Each row is a point on a tangle of strands that fork and nearly touch. The rows are in no order.
In the rows, zero is written as 100.
Two points are linked if the straight distance between their rows is under 78.4. Some points are linked to none.
z_547: [104 101 112 106  74  85 105 125  89  71 127  87  81  73  99  87 104 102
 109  91  91 128  99  98  79  84 115  94 102  97 105]
z_922: [100  92 117 103  82  71 128 122  99  63 116 103  86  88 101  97  95 108
  98  96  79 110  59 102  83  86 123  91  86 110  89]
z_95: [105 107  89  97  83  83  68  97 104 106 124  85 102  76  92 110 107 120
  95  81 104 117 114  94 100  90  94  86  64 117  96]
z_862: [ 91  89  99  99 100 123 112  73  98  77  83 120 104  93  92  95  98 133
  95 109  73  85  78  96 106 111 112  94 119  97  96]
z_439: [111  93 124 110  96  90 111  97  99 111 105  99 126  69  85 111 108  71
  83  91  99 104 105  77  86  65 114  94  79  94  83]
z_822: [111 112  99  81  97  89  96 115 104  94 105  94  51 134 116  80  72 111
 108  88  88 110 120 106 120  98 105  79  83  94  96]
z_307: [ 96  80  83  76 111 102  97  77 121 108 111 122 130  84  93 103 132 111
 114 103  95  95 107  86 108  95  90 108 100  91 119]
z_700: [ 96  67 102  93  87  87 107  98 106  78  88 106  66  75 107  81  82 112
 131 117  82 111 112 109 126 103 110  83  91  91 110]
z_827: [107 104 122  98  88  89 104 115  75  93  79  92  96  69  87  92 109  98
  90  80  83 109  89 139  96  86  97  91  87 108 103]
z_693: [108 106 101  94  91  96 103  96  89  65  96 107 106 125 118 101  86 110
  93 108  93  68  93 102 106  93  94  91 109 110  82]
z_650: [ 99 113 126 108 106 100  97 108  92  86  66 100 121 117  88 111  99 120
 109  85 107 110 112 104 106 110  94  87 124  77 107]
z_565: [ 97 103  97 105  90 117 101 114 118  73 118 114  98 112 127  93 125  88
 121 111 107 104  92  96 116  87  93 108 106  86  90]
z_117: [101 100 126 100  79 103 105  97  93  99  87 106 112 108  81  83 100 130
 108  90  80  99  81  88  93  80 119  78  95 100  73]
z_433: [ 91 108 106 118 124 121  95  87  95 130  99 104  85 107 124 116  96  75
  76 114 129  98  97 110 113 125  91 131  86  91 108]
z_933: [103  95 116 111  91 100 110 124  81  96  70 104 117 105  85  89  87  99
  99  82 105 123 124  78 107  99  97  98  91 107  70]
z_497: [ 93  72 120  90  76  84 100 111  82  79 106  92 102  88 129 106  97 113
 118  81 117  82 112 127 100  80 103 104 108 102  75]
z_555: [100  90 122  94 117  98 117  76  92 120  96  84 118  74  71 112 122  92
  86  99 110  88  98  85  93  70  89  88  95  83 106]
z_426: [102 110  85  90  99  89  79  72 112 106 131 103 117 112 103 104 126  79
 116 105  81  87 102  94  69  92 122  87  97 108 112]
z_485: [118  93  98 102  93  77 110 136 116  55 114 111 103 105 131 111 100  97
  99  79 110 108 120 114 116 105  80 108  86 103 107]
z_722: [114 141  98  96  74  97  85 107  99  86 114  88 103 129 101  79  90  93
 104 105  91 121  99  84 103  83  84  76 100 118 103]
z_608: [102 103  87  90 109 118 108  64 107  89  75 117  91 116 112  98  79 120
  80 103  67  95  98  80 107 125 121 102  91 106 101]
z_225: [119 105  98 105  80  87 106 113 118 111  95  87  83 116  92 106  67 115
  80  88  82 108 104  98  85 112 108 107  86 114  94]
z_531: [107 100 102 100 107 119  61  93  73 115 118 108 143  86  82 100  98 102
  93 115 103 113  94 106  98 135 106 108 130 117 116]
z_512: [108  79  95  90 106  63 116 115 106  71 103 104 102  72 117 118  98 107
  85  86 106 108 113 104 108 103  89 113  66 108 109]
z_510: [ 89  98  90 128  95 129  93  86 119 133 115 125  96 115 101  96  84 110
 112 135  99  91  88  95 115 129  84 102 105 104  97]
z_899: [105 121 111 103  96 117 107 109  90  88  88 106 137 117  91  86 127  86
  97  98 101 110  82 106 108  79  87 108 114 108  93]
z_459: [114  88  85  83  83  95  93  95 102  79 102  90  73  96  86  73  81 123
 111 119  77 113 107  92 123  89 119  95  98 110  95]
z_783: [108 127 105 114  98 113  92 103  97 108 102 108  99 105  94  99 108  93
 104  97  92  88  80  82  86 111  94  69  79 116  99]
z_585: [ 98 107 105  97  99  92  88 107  71  72  94  94 118 116  95 111 105  98
 108 108 123  71  96 111  97  95  88  94 132 110  92]
z_475: [ 99  96  85  91  99  88  97 108 123 122  95  90  72 106  90 117 105  82
  84  85  98  81  88 114  89  79 115 117  84  96  74]
z_477: [ 89  76 132 102  97 111 103 100 101 107  98  90 106 130 107  83 108 113
 135 129 129  88  77 103 107 101 111  95 104  81 112]
z_354: [105  98  98 109 114 120 118  80 112 119 123 125 122  82 113  96 122 104
 101 107  93  89 103  72 103 100  82 100  81 100 108]
z_228: [110 111  95  94  82  84  95  95 119 101 111  88  81 102  85 120 100  81
  75 106  92  72  68 105  81  72 100  92  96 104  93]
z_432: [118 104 102 128  86  98 112 123 109  99 120 108 114  59  85 106  99  78
  78  96  99 104  80  97  94  82 106 105  88 116  84]
z_893: [105 111  76  89  93  72  95 101 112 117 118  99  95 110 115  92  96 114
 107  84  64  91 102 131  73  91 121 106  97 111  97]
z_751: [100  86 103  81  93 105 115 109 100  81 103  96  70  80 117  88 102 132
 102  73  97  92  86 118 110 105  92 101  85 111 104]
z_50: [102 131  92 108 103 100 123 119 109  85 101  98  66 119 116  93  81 103
  83  80  85 109 109  91  86 122  73  93  99  98 120]
z_299: [123 114 109 112  73  70 104 118  95  74  94 113 133 100 100  94  82 110
  94  98  79 105  92 112  98  98  89  84  85 133  99]
z_249: [105 119  97  61 101  87  90  93  98  80 118  69  82 109  98 102 109 111
  97  99 114  98 106  85  98  78  81  96 119  89 129]
z_496: [114  84 107  97 100 108 116 119 107  87  99 118  85  67 111  90 114 101
 104  91  85 101  84 118 100 117 123 121  84 105 110]
z_601: [113 108  92 106  80 108 105 101 130  83 114 100 127  99 101 123 102  91
  75  93 105 121 107  69  89 101  77 113 111  96 118]
z_685: [ 97  90  75  95 115  71  87  97  92 111 102 103  95  97 121 121  85 110
 102  88 107  72 138 101  86 117 106 109  90 107  88]
z_253: [110 114 118 113 109  89 106  99 105 112  71 116 109 102 107 124  95  77
  91 101  95  86 102  80  79 109 118  99  93  79 103]
z_385: [ 92 100  76 113  93 101  70  95 102  95 109  99 121 106  91 128  74 101
  92 117 119  97 109  79  93 111 112 108 140 105  79]
z_108: [ 65  69  98 113  92 124 125  66 100 114 103 102  73 100  94  98  95 113
 104 105  92  82  90 110  95 105  85  94 105 101  92]
z_201: [107 119 116 116  80 104  72 106  71  90 119  78 109  99 107  99 104  82
 104 120 112 118  91 109  89  83 118  97 113 104  89]
z_414: [ 74  96  96 122 100 114  97  70 103 111 117  99 108  92 103  95 114  80
 106 126  91 125  93  98  97  83 100  77  99  83 100]
z_557: [ 89  99 110  95  90 102  87 103  99  95 117  88  78  88 116  99 123  92
 118  82 104 126 108  84  90  91 118  89  76  82  98]
z_363: [119  97 104  85 114  90 135 113 113  86  82 108  85 100 113  86 108  86
 110 107  87  97 117  95 114  90  92 115 109  73 123]
z_126: [ 96  90  96 104 102  66  82  93 112 121  85 123 112  71  91 121  96 118
 115 104  92  86 110 102 101  99 114  85  81  88  96]
z_348: [ 94  94 118 110  98 105 105  97 103 113  87 106  77 108 128 121  87  80
  94 102 109  88 108 138 104 119  88 125  97  84 108]
z_737: [ 79  91  95 102 114  87 119 131 109  83  90 110  72  98 105 114 102 109
 105  60 115  87 102  78  88 118 105  98  89  88  87]
z_341: [113 127  87  80 105  99 105 106 107 112 105  78  70  98  84  93 112 106
  95  89  83  86  82 126  80  91  92 110 125  96 128]
z_309: [ 93  99  86 105  77 106  97 102 111  81 136  93 119 101  98 113 116  87
  81  75 107 120 112  88  79  84  96 117 104 115  88]
z_634: [126  84 117 109  86 104 101 110 108  73  97 113  80  90 105 116  75  95
  84 124 112  88 105  93 124 121  88 107  86 100 106]
z_340: [ 89  83  90  89 100 116 121 112 123  93  97 110  84 123  96  98 115 115
 111  67  92  85  92  90  80 121 103 111 103  99  97]
z_699: [ 93 102 103  83  96 103  77 101  95 102  90  80  94 152  96  88 119  68
 121 110 117 105  88  98  94 105 101  85  82 109 104]
z_112: [116 115  97  97  99 109  70 108 108  73  90 101  98 124  98 105 103  87
 114 107 106 122 114 122 127 122  83  83 114  95 129]
z_301: [123 109 100  95  90  98  75 110 133 134 111 101  92  99  78 107 122  89
 121 119 100  87  86 100 100  96 110 110  90  91 113]
z_322: [ 76  85 112 120 118 107 110 100  88 109  93 107 127 114  99  74 115  85
 122 142 129  89  72  99 102  98 103  85  99  89 112]
z_596: [108 101 110  93  90 106  79  91 112  92 107  97 101  89 112 100 103 127
 114 104  90 134 116 115 121 101 110 105 113  74 120]
z_632: [ 95  86  93  57 101  74 122 120 102  68 119 110  84  90 120  80 117  92
 122  79  97  74  86  94  75  86 121 105 112 109 107]
z_741: [102 108 104 115 120 112 104  95  68 114 141  68  99  94  98  97 105  92
  98 107 123  84 101  83  67  99  99  91 114 112 106]
z_185: [ 92  86 125 113  91 117 107  97 109 106  86 104 110 126 109 120  84 116
  79  91 121 102 105  95 123  94  95 121  99  85  63]
z_529: [101  92  96  98 101 123  80 107  94 116 123  91 113 100 107  97 108  91
  93 104 122 132 115 110 112 111  84 131 103 104 101]
z_370: [ 85 102  83 113 109 111  83  81  99 123  97  92 132 108  80 112  88 104
  93 107 120 101  93  69  97  95 119  91 114 106  72]
z_294: [ 70  67 108  98 115 101  82  90  75 119  84  84  87  95 108  93  88 105
 130 112 137 109 118 114 120 123 109  92 101  96 104]
z_929: [ 85  84 111 111  92  93 107  72 110  92  82 113 101  89 100 135  79  99
  75 101  97 106 117  89  96 127  75  92  89  84 123]
z_148: [ 83  83 126 107  98 100 117 116  86 100  95 102  92  80 113 107 114 113
 124  70 120  84 109 102  87 102  98 102 106  85  92]
z_46: [111 106 102 116  97 131  80  93  88 128 110  97 126  90  70  94  96  60
  85 117 107 106  76 105 101 105 100  88  90 134  86]
z_726: [ 92 117  95 112 135  96 103  81  89 117 117  79  96  92 110 121 106  91
  92 108 117  83 106  79  74  94 114  97 119  77 111]
z_94: [107  90 117  97 112 113  98  71  80 108  91 113 102 100 111  85  91 104
 104 133 100  98 107  81 122 116 104  98  77 105 110]
z_536: [ 89 101 132 125  94 108 113 100  84 107  78  91 133 116  90  91  88 106
 107 105 113 133 112  74  99  93  94  81 110  86  96]
z_98: [ 87 103 111  88  72  89 105 120 106  99  88  89  88 121  62  84  99 120
 109  74  86 112  86 101  85  81  99  83 107  99  86]
z_532: [100  92  82  84 103  87  79  76 107 103 116  85  98  94  95 116 111  70
  91  97  84 100 110 114  69  94 138 107 103  99 107]
z_850: [107 106  87 103 120 116  89  67 126 119 139 100 115  84  87 106 120  84
  98  96  86  86  98  84  89  98 113  82  83 105 105]
z_705: [118 119  93  97 124  98  82  89  66 100 100  99 145  87  88 101 107  92
  93 114 105  93 104  90  87 106 120 105 128 117 115]
z_104: [ 98  89 103  90  97  85 136 115  90  51  84 108  70  96  97  84  84 101
  88 100  80  99  78  81  97  98 108  83  86 106  92]
z_869: [ 89 103 115  94 100 109 112 101  97 101  98  96 107 128 132  93 109 106
  91  85 108 109 100 104 120  63  97 114  89  84  63]
z_649: [ 91 101  91  81 123  99  91  99  91 103 102  76 115 135 131  80 112 106
 115 102 129 100 106 123 121  85  94 107 106  99 107]
z_187: [ 93  93 112  86  90  92 101  98 108  86  83 112 116 104 120  93 112 110
 125  95  84  99  95 140 119  71 111 103 122  79  93]
z_437: [101  75  98  71  99  78 112  92  97  64 105 101  98  67 106 101 125  87
 115 101  98  81  98  91  89  82 103  96 103  95 125]
z_702: [126 118  88 101  72  93  95 103 100  88  93 103 126 111 100  83  75  82
  90 109  74 123 110  94 103  95  96  95  95 133 100]
z_560: [113 123  98  95  96 115 102  86 103 101 103  74  93 130  93 102  79 130
  83 104  94  92  88  85  85  93 113 108 142  97 100]
z_383: [107 119 109 114 110 116 110  85 117 134  82 109 131  91  91 121  95  85
  77  98  95 111  96  77  91 105  98 100 103  87 114]
z_938: [ 98 105 107 115 103 108  95  85  75 124 106  97 128  93 105 106  87 108
  86  92 109  96 111  82  92  92 111  92  88 119  67]
z_157: [101  95  65 104  94  85  92  98 109  66  98 106  88  84  92 111  89  82
  87 124  94  92  95  83 105  95 105  97 108 107  92]
z_154: [111 107  97  99  89  94 107 103  87  91  91 112 115  89  92  81  93  98
  87  94  75 102  85  81 101  67 133  91  84 122  63]
z_124: [ 88  87 118 129  88  96 127  93 118 141  94 124 106  86  93  97  89 105
 105 107  86 106 113  94 101  93  83 104  92  81  94]
z_941: [ 92  92  83 115  88  89  80 113  79  90 123  98 100  62  79 101 107  84
 115  98 105 104 111 116  87 104  96  85 104 124 101]
z_53: [ 97  83 119  95 107  91 108 104 103 115  85  92  90 128  99  99  91 112
 128 109 119  84 113  97 114  92 103  99 111  77  91]
z_467: [103 117 112  60 100  76 117 102 101  94 102  85  79 108  88  96  89 121
  86  81  93  99 103  82  77  82  80  85 103  79 122]
z_982: [112  79 117  77 119 117 103 101  92 109  89  97 116  96  92  83 119  87
 111 129 120 107  97 102 120 119  85 121 107  91 141]
z_360: [123 117  89 118  95 125  90 101 105 117 112 102 109  77  97 115  84  62
  63 101  94 102  87 101  89 114 108 102  90 128  96]
z_558: [113 127  94  74 104  94  98 116 111  97 142  97  79  88  93  90 121 108
 101  74  89  79  73 110  72  93 106  93  96 113 120]
z_676: [111 107 108  83 101 108  82  81  89 104  85  70  96  94  86 100  96 128
  93  96  93 129 120 115 107 113  92 102 107  96 129]
z_238: [ 79 100  84 120 121 105 106 102 114 110  88 106  78  95 102 112  93  93
 103 113 119 109 119  79 124 108  87 109 109  71  97]
z_545: [ 99  88 105  85 108 107  91  85 101  97  93 112 105  98 131  87  98 100
 120 123  88 115 111 137 134 102 107 108 119  79 116]
z_728: [122 108 120  93  90  63 107 137  87  75  77  99  99 102  95  93  82 112
  93  78  86 112  95 126 108  93 109  96  81 114  93]
z_526: [ 86 111  72 103 115 113  88 103 116 121  78 105  92  98  77  94 116  94
 114  95  89 119 101 117 108 119  86  94 106  94 112]
z_709: [ 98  95  91 108  90  92  92 132 108  99  97 106  71 115 112  89  91  90
 132  95 103 104 118 113 116 110  97  91  84 106  80]
z_492: [125 105 110 118  93 106  97 103  76 111 130 105 129  72 113  95  89 113
 105 117 112  93 117  67  97 100  99 101  98 120  92]
z_237: [ 86  75  77  90 106 106 109  83 107  77  90 126 126  93  94 107 100 125
  85  81  75 100 101 100  91 117 119 114 115 105  91]
z_10: [109 116  73 115 114  71 125 130 109  93  85 103  82  90  95  96  77 100
  89  96  88 107 117 102 104 108  75 102 105 102 112]
z_90: [107 118  92 107 106 118  86 124  99  90  85 113 107 103  91 108 106 132
  96  78 108  80  84 105 113 113 112 114 110 111  71]
z_438: [ 89  99  81  65 104 105  90 104  98 113  83  69  66 131  79  82 110  87
 118  85 105 100  96 109  93 104  99  98 110 111 104]
z_656: [ 97  94  74  86  90  74  95 105 104  95 100 111 113  97 118  86  98 107
 121  94  75  93 110 151 103  85 113 118 124 113  94]
z_744: [108  97  74  93  95  88  91  89 120  83  88 109 107  85  96 114  81 111
  61 103  71 125  91 129 114 119  96 111  91 113 115]
z_315: [108  86 116 112  77 103 120  95 109  87 116 102  90  90 110 104  81 122
  93 113 103  95 114  79 110  95  71  98  91  98 100]
z_680: [ 93 103 114 122 121 135  91  97  86 138  90  90 105 101  81  93 106  64
  79 113 122 118  73 107 103 112 116  99  78 106  94]
z_778: [ 75 104  99 113 117 124  85  85 108 121  98  98 116 105  94  93 122 101
 110 116 108 135  85 105 108 114  97  91 103  77 126]
z_48: [108 122  80 113 104 122  82  94 107 100  90 106  89 108 119 117  85  70
  75 114 105  99  90  80 108 116 111 102  84 110  82]
z_218: [104 103  82 100 118  92  93 104 106  83  94 101  85 125 132 114  81  99
  92  91 107 101 135 124 128 101 102 106 120  83  93]
z_151: [ 77 114 100 107 114 123  94  89  98 110 103  91  91  94  89  98 129 102
 101  96 110  85  60 116 110  74  97  79 100  92  83]
z_455: [105  97 103  90 124 129 110  94  85 102  85  96 123  97  93  76 119 106
  90 119 114 107  83 104 131  95  80 118 104 104 109]
z_489: [ 87  81  78  94 112  64 119 111  88  85  93  90  93  72  80 107  98  98
  84  73  97 108 110 101  90  95  94  90  80 120  95]
z_29: [ 84 113  93  97 141 112 130  93  95 119  89  96  98 116 108  90 129  86
 101  96 102  85  89 103  90  95  81 101 111  86 114]
z_580: [ 99  86  92 101  99  92  85 101  78  96 100 116 108  70  98  95 105  84
 127 126  94  80  99 129  94 110 105  93 120 108 108]
z_97: [107 115 101 108 102 132 112  94  91  86 106  77 108 115  97  95  96  97
  82 107 105 119  92  70  82 105 114 116 140  97 107]
z_488: [ 77  92  93 120  79 101  78  91  81  91 113  94 105  80 102 102 102  75
 101 110  97 130 107 121  95  85 103  85 103 100  76]
z_626: [115 108 127 108  89 108 121  87  73  91  98  96 100  72  98  94  91 113
  69  94  74  91  79 113  89  88  96  88  88 118 102]
z_402: [124 130 115  75  92  94  89 126  99  93 107  87  87 145  97  74  91 113
 110  79  99 122 115 103 117  83 101  90 105  99 102]
z_310: [ 89  91  87 123 118  83 122 123 109  96  79 128  92  89 103 107  80 102
 107  95 106  97 134  99 123 116  81 106 107  83  94]
z_760: [101 110 112  93 111  98  85 108  86 100 100  80 110 109 121 110 120  90
 111 105 131  89  96 131  99  92  97 115 122  87 111]
z_217: [103 113 104  88  90 106 111 120 110  69 100 106  85 134 103  88 108 103
 104  73  82 104  89  90  76 124  89  87  94 104 116]
z_616: [104 121  95  58 103  68 108 129 108  95 121 110  93 104  87  76 112 116
 116  69  88  89  90  93  73  83 122 103 106 109 115]
z_403: [ 89  81  95  91  82  72  79  93 107  69  87 104 112  86  82 126 105  83
  93 102 106 108 105  95 100  86 111  96  95  93  94]
z_174: [113 116 130 102 108 127 124  78  96 108  84 105 101 113 119 101  96 104
  78 103 105  95  93  65 117 107  87 107  71  99 112]
z_463: [ 69  94 116 110  98 121 121  61  99 106  94 101  57 104 115  94 100 110
 111 103  99 103  93 102 116 108  83  94  86  86 120]
z_832: [ 94 104 120 113  90 108 100  85  80  81 116  85 102  79  99 121 106 100
  79  82  98  94  91 108  69  99  97  78 100 102 104]
z_984: [103 115 120 100 123  89 123 114  93 100  62 118  87 115 124  93 101  84
 111  92  86  92 113 101 103 105 113 104  99  72 107]
z_139: [104 105 105 117  95  71 116 123 131 118  91 123 104  91  88 107  99 119
 117  97  88  85  96  85  98  87  96  91  90  83  95]
z_435: [ 72  72  76 116 102  98 121  80 115 114 120 102  88  82  79 106  90 100
  89  89  78  81  98 114  81  92 102  85  99 109  78]
z_838: [110 104  90  91  95  98  85 120  96 120  98  93  98 133 105 100 105  72
 101  91 104  84 103 124  86  98 112 128  95 119  74]
z_162: [ 77  74  95 101 120 104  83 102  71 132 101 111 106  68  98  87  94 102
 127 115 110 105 111 127 110 125 107 107 130  99 103]
z_865: [ 86  59 111 105  87  95 120  84 103 116  95 112  89  67  84  87  93 115
 114 109  76 115 112  93 101 100 110  94  81  89 101]
z_156: [ 92  86  73  75  94  76 111  94 107  87 102 106  82  95 107  69 102 109
 112  96  65 107 100  94 108  75 114  89  74 109  86]
z_579: [120  84  98  86  91  75 104 111 118  82  77  99  84 107  73 108  78 117
  87 104  82  87  77 103  98 110 130 110  92 115  95]
z_752: [ 80  96  59 111 102  88 102 102 120 101 104 121  99  89 105  87  99 120
 109  94  75 112 106  95 114  84 112  97  88  99  71]
z_436: [104 133 105 130 108 115  90  97  87 127 120  70 129  94  79 108 100  93
  97 101 124 108  90  87  72  99 107  84 129 107 111]
z_775: [110 120  80  79 110  78 114  99 112 114  96 104  96 127 110  86 101  89
  87  81  60  98 106  99  73  91 110 106  88 104 102]
z_54: [ 82  86 107 102  96  98  91  85  76 110 104  72  89 104  99  97  85 127
 119 116 118  97 110 107 106  90  95  87 113  98  89]
z_818: [ 91  72 120 101  74 111 102  98 119 107  97 103 108 114 107 126  97  95
  80  83 105 107 110 119  93 113  77 121  85  92  92]
z_563: [107 127  94 112 119 121  98 108  94 112 115  77 122 127  91  90 120  72
  91 108 122 108  79  92  77  96 119 119 124 106 112]
z_411: [104 103  76 103 105  95 112  86 105  81  76 109  98  89 109 105  61 123
  57  93  75 109  98  97 116 107 111 107  89 117  86]
z_472: [ 77 100 103 119 137 101 126  96 100 131  80 116 115 124 115  84 105  99
 120 122 120  78  92 105 110 106  88 105 105  81 118]
z_787: [ 91  96  91 103  89 106 105 120 105 113 129  95  71 102 128  75 111  91
 133  90  95 117 119  99  87  99 108 106  93 100  90]
z_779: [113  93  99  95 106 112 119 113  85  78  89 113  95  88  91  80 109  88
  93  96  86  93  90  84  96 100 116 106  89 117  85]
z_839: [123 117  83  91 127  98  90 112  96  84  87  97 102 113  91  92 105  89
 111 120 118 100 118  82 130 106  84  98 113 100 118]
z_329: [ 91 103  79 110 101 111 102 111 115  99 112  82  65  90  83  94 103 110
 115 106 115 121 113  68 113 102  80  96 111  85 104]
z_926: [ 96 119  76  99 126  90 122  94  91 112 102  97  82  84 103  98 105  91
  85 100  83  70  97 116  87  81  81  96 116  98 105]
z_538: [103 117 126 108 101  98  74  99  90 100  81  93  95 124 112 114  90 110
 115  96 112 107 117 134 118 121  90  73  98  88 118]
z_344: [111  91  86  97  94 103  91 105 130 126 104 119 100  92  61 105 112  96
 111 113  90  66  74 120  92 111  96 106 108 111 107]
z_907: [118  92 111 107  82 110  76 101 120 105 113 103  85  86  97 123  97  85
  97 137 112  96  89  94 109 110 102 114  96  85 105]
z_908: [ 94 115 100 105  87 109  85 106  92  88 116  85 106 114 123 116 111  89
  77  78 121 112 104 100  98  81  84 107  85 105  70]
z_727: [ 77 100  91 109 101 104  94  84 106 122  88  91  77  84  81 108  94 132
 105  82  89 120 116 107  92 127  94  88 101  90 121]
z_657: [ 95 107 100  76  90 100  91  81  85  86 119  58  87 114  92 101 105 109
  90  99 104  99  89 105  79  74 113 108 137  99 104]
z_644: [114  86 114  74 104 102 112  95  97  93  92  95 102  90 114  87 126  74
 112 110 100 113 119 105 111  99  73 109  88  89 138]
z_265: [ 96 125 115 102 107 127 119 107  89  70 116 111  77 112 133  82 115 104
 106 108 101  89  76  80 104 101  88  88 103  86 104]
z_107: [100  78  87 110  92 115 105 106 121 113 110 138  91  84  96  92 106  95
 122 126  91  71  83 108 110 121  86 102  90 111 100]
z_794: [ 84  79 114 104 116  98 104  84  97 156  96 117 126  93 103  93 111  89
 115 110 103 104 111 109 107  96  95 103  78  87 100]
z_990: [ 77 112  81  67  88  88  98 112 110 107  95  85  90 130  78  86 116 103
 110  63 100  93  93 122  91  75  83 100 123 113  96]
z_843: [126  93 111  81 109  99  85 111  87 115  78 108 123 125 106 101  91  74
  86 104 102 102 119 125 110 114 107 137  97 108  92]
z_269: [115  82  93  81  97 108  84  89 108  92  94 102 101 100  76 101  91 134
 107 120 112  81 104  94 137 109  85  99 107 107 102]
z_462: [112  94 100  79  85  75  70  88 111  98  98 102 132 102  84 123  98  87
  90 114 118 102 120  74 119  80  91 105  87 105  98]
z_917: [100  95 107 104  98 134  82  83 106 103 105  88 123 103  79 106  90 108
  78 131 121 123  74  73 110 115 109 113 133  88 113]
z_57: [ 77  89  61 107  94  93 113 108 106  95 116 103  92  93  92  95  97 119
  95  83  95  87  97 105 100  79  88  99 103 117  63]
z_595: [105 134  97 112 120  98 104  83 111 130  92 100 136 101  92 107 115  63
  88 106  97  95  83  85  92  72  98  78  99  96 103]
z_382: [105 126  79 125 114 120  90 114 105  98  82 123  87  93 105 110  83 111
  84  94 104  90  93  86 118 131 107 104  94 113  80]
z_771: [123 125 105  98  95 120  85 121  67  80 120  84  89 106 109  82 106 101
 101 103 105  96  87 105  94 103 114 110 114 123  90]
z_806: [105  82 117 117  89 103 108  91  76  98 115 108 105  51 106 102  87 123
  90 106 104 104 122  96 107 107  78 101  84 109 105]
z_683: [118 100 108  90  95 111  78  90  89 112 103  82 108 132  99  80  98  94
 110 135 106 108  93 102 108 109 106  99  86 115 109]
z_169: [112  96  98  75  96 107 104 107 101  87 125  98  95  89 120 101 126 107
 104  75 106  72  92 108  88 106  80 106  90 118 116]
z_170: [ 91 128 109 120 103 100 117  84 101 119  99 101 116 109 122  94 103  80
 101 113  89 114  94  70  90  69  98  72  95  80  97]
z_186: [104  88  97  85  95 103  74  71  98 113 118  92 120  84  96 109 103  83
  75 114  86 128 105 110  94  87 132 129 116  91 102]
z_366: [ 91  70  79  85  90 111 105 112 133  85 113 100  84  82 105 116 124  93
 100  80 121  83  88 117 103 106  78 124 103 108 103]
z_583: [101 110 137  88 110  83 112  89  84 109  86  88  99  91 103 106 107 114
 102  91  99  98 112  79  90  84  93  83  93  70 119]
z_243: [ 96  89  98 103 101 127  83 125 107 100  85 114 100 113  85 104 106 103
 117 105 126  85  79 121 124 119 103 119 125  99  78]
z_928: [ 68 104 106 102 125 115 113  75  79 119 123  91  92  89  96  95 115 128
 111  90 114  71  81  96  95  84  90  66 101  98  94]
z_110: [101  98 102 100  87  94  84 111 131  65  95 108  79 114 114 120  96 118
 110  87  88 103  87 109  95 126 133  96  95  84 107]
z_951: [ 86  78 100  98 105  88 106  92 108  93  89 128 133  88 105 124  96 122
  89  79  92 100 124 103  96 125  87 112 107  89 109]
z_262: [ 79  94  78 117  98  80 110  89 128  77 106 100  89  92 106 133  88 116
  77  86  89 113 102  95  81 120  89  91  91  92 113]
z_412: [110 129 104 120  96 113 105 112 103 129 116  79  64  87  98  84  99 102
 101 107  97 122 101  85 101  90  86  97  93  92 108]
z_960: [107  99  94  88  94  76  87 101  99 123 118  94 107 123 130 102  95 115
 117  84  95  86 135 122  86 102  91 107  89 111  97]
z_790: [ 86 100  93 114 106 110  91  88 113 120  77 122  89 116  89  97  84 107
 122 123  91 102 105 108 123 137  83  84 104  91 115]
z_142: [ 82  86  93  98 101 122  89 104  91 108  96  95  98 110  73  87 121  91
 122 103 118  87  70 109 106  89 124 101 111 114  67]
z_733: [ 88 111 113 117 125 129  89 111  89 122  85 103  95 105  99 114 120  84
  97  93 130  94  84 105 102 127 108 105  86  95  95]
z_617: [ 97  84  95 111 104  79 107 123  78 102  71 106  98  73  77  92  79 114
 100  84  90 112 118  98 101 109 118  97  85 116  74]
z_342: [ 96  74  91  70  97  96  91  98  94  89  87  79  89 109  92  96 106  82
 112  92 108 112 122 108  97 107 108 116 115 103 108]
z_789: [116  94  88  97  77  72 101 104 122  72 111  97 100  96  88 124  83 100
  76 113  97  82  72  91  86  99 101 102  89 127 100]
z_406: [ 90  77  99  94  99 102 108 105  83 109  84  85 107 125  85  90  99  74
 100  90 105 123 132  89  83 104 100 112 101 105  83]
z_988: [ 90 102 100 124 109  97  79 102  73  99 108 104 144 113 108 114  87  98
 106 122 133  89 106 100  96 117  89  96 127 106  91]
z_556: [ 90 126 114 125 100 105 106  98 107 121 104  98  43 105 115  93  84 110
 114  98 107 110 107  91 124 105  82  91  78  81 108]
z_188: [108 102  87  88 131  91  94  93  84  98  83 115 133  99  93  91 118  74
 112 130 105  89 104  78 106  99 114 103 108  98 107]
z_953: [104  93  98 107  88 109 115 107 126  69 107 111 116 119 106 105 103  84
  96 108 105 120 116  79 114  90  83 117 123  79  99]
z_902: [114 121 128 132  87  92  82 108  95 121  82 113 107  99  98 120  68 116
 106 110 100  91 108 122 107 124  91  89 103  96 103]
z_996: [ 94  94  88 129  87  85 112  98 121 116 110 102  95  93 101 118  70 104
  76  90  77 118 102 116  70 124 100  99  84 114 104]
z_80: [111  87 124  91  96  76 100 109  78  82  87 110 104 108 123 113  85 107
 105  96 115  58 116 107 109  97  96  92  82 106  81]
z_26: [122 107 113  70  96  75  96 103 102  85 105  88 118 111  96 101 109 112
 102  92 113  98 128  82 118  68  90 112 105  93 110]
z_780: [125  92 111  87 105 102  86  89  79 123  97  87 114  98 100 112  85  82
  67 110  99 102 110 114  87 102 127 140 107 106  92]
z_84: [ 88 102 114 119 124 135 136  69  98 116 113 111  98 110 129  88 114  93
  88 113 110  97  86  75 107 101  93 117  80  92 113]

A fork is a point with three links, a tip a point with one. Leave the first point through the second and follow the links. Name the first fork or tip that comes.
z_265, z_565 -> z_360
z_108, z_463 -> z_585
z_922, z_547 -> z_832
z_29, z_472 -> z_488
z_463, z_108 -> z_124

A fork is a point with three links. Follow the links from the first point to the second and name the forks in between, in order.
z_893, z_616 -> z_526, z_414, z_488, z_558
z_532, z_348 -> z_789, z_249, z_360
z_497, z_363 -> z_585, z_526, z_414
z_787, z_157 -> z_779, z_438, z_354, z_789

Follow the links from the first point to the second, and from the first to the third. Name the last point that the two ways share.
z_265, z_382, z_583 -> z_360
z_984, z_649, z_342 -> z_414
z_657, z_382, z_869 -> z_360
z_512, z_560, z_709 -> z_438
z_262, z_560, z_485 -> z_789
z_771, z_169, z_737 -> z_488
z_960, z_580, z_148 -> z_526
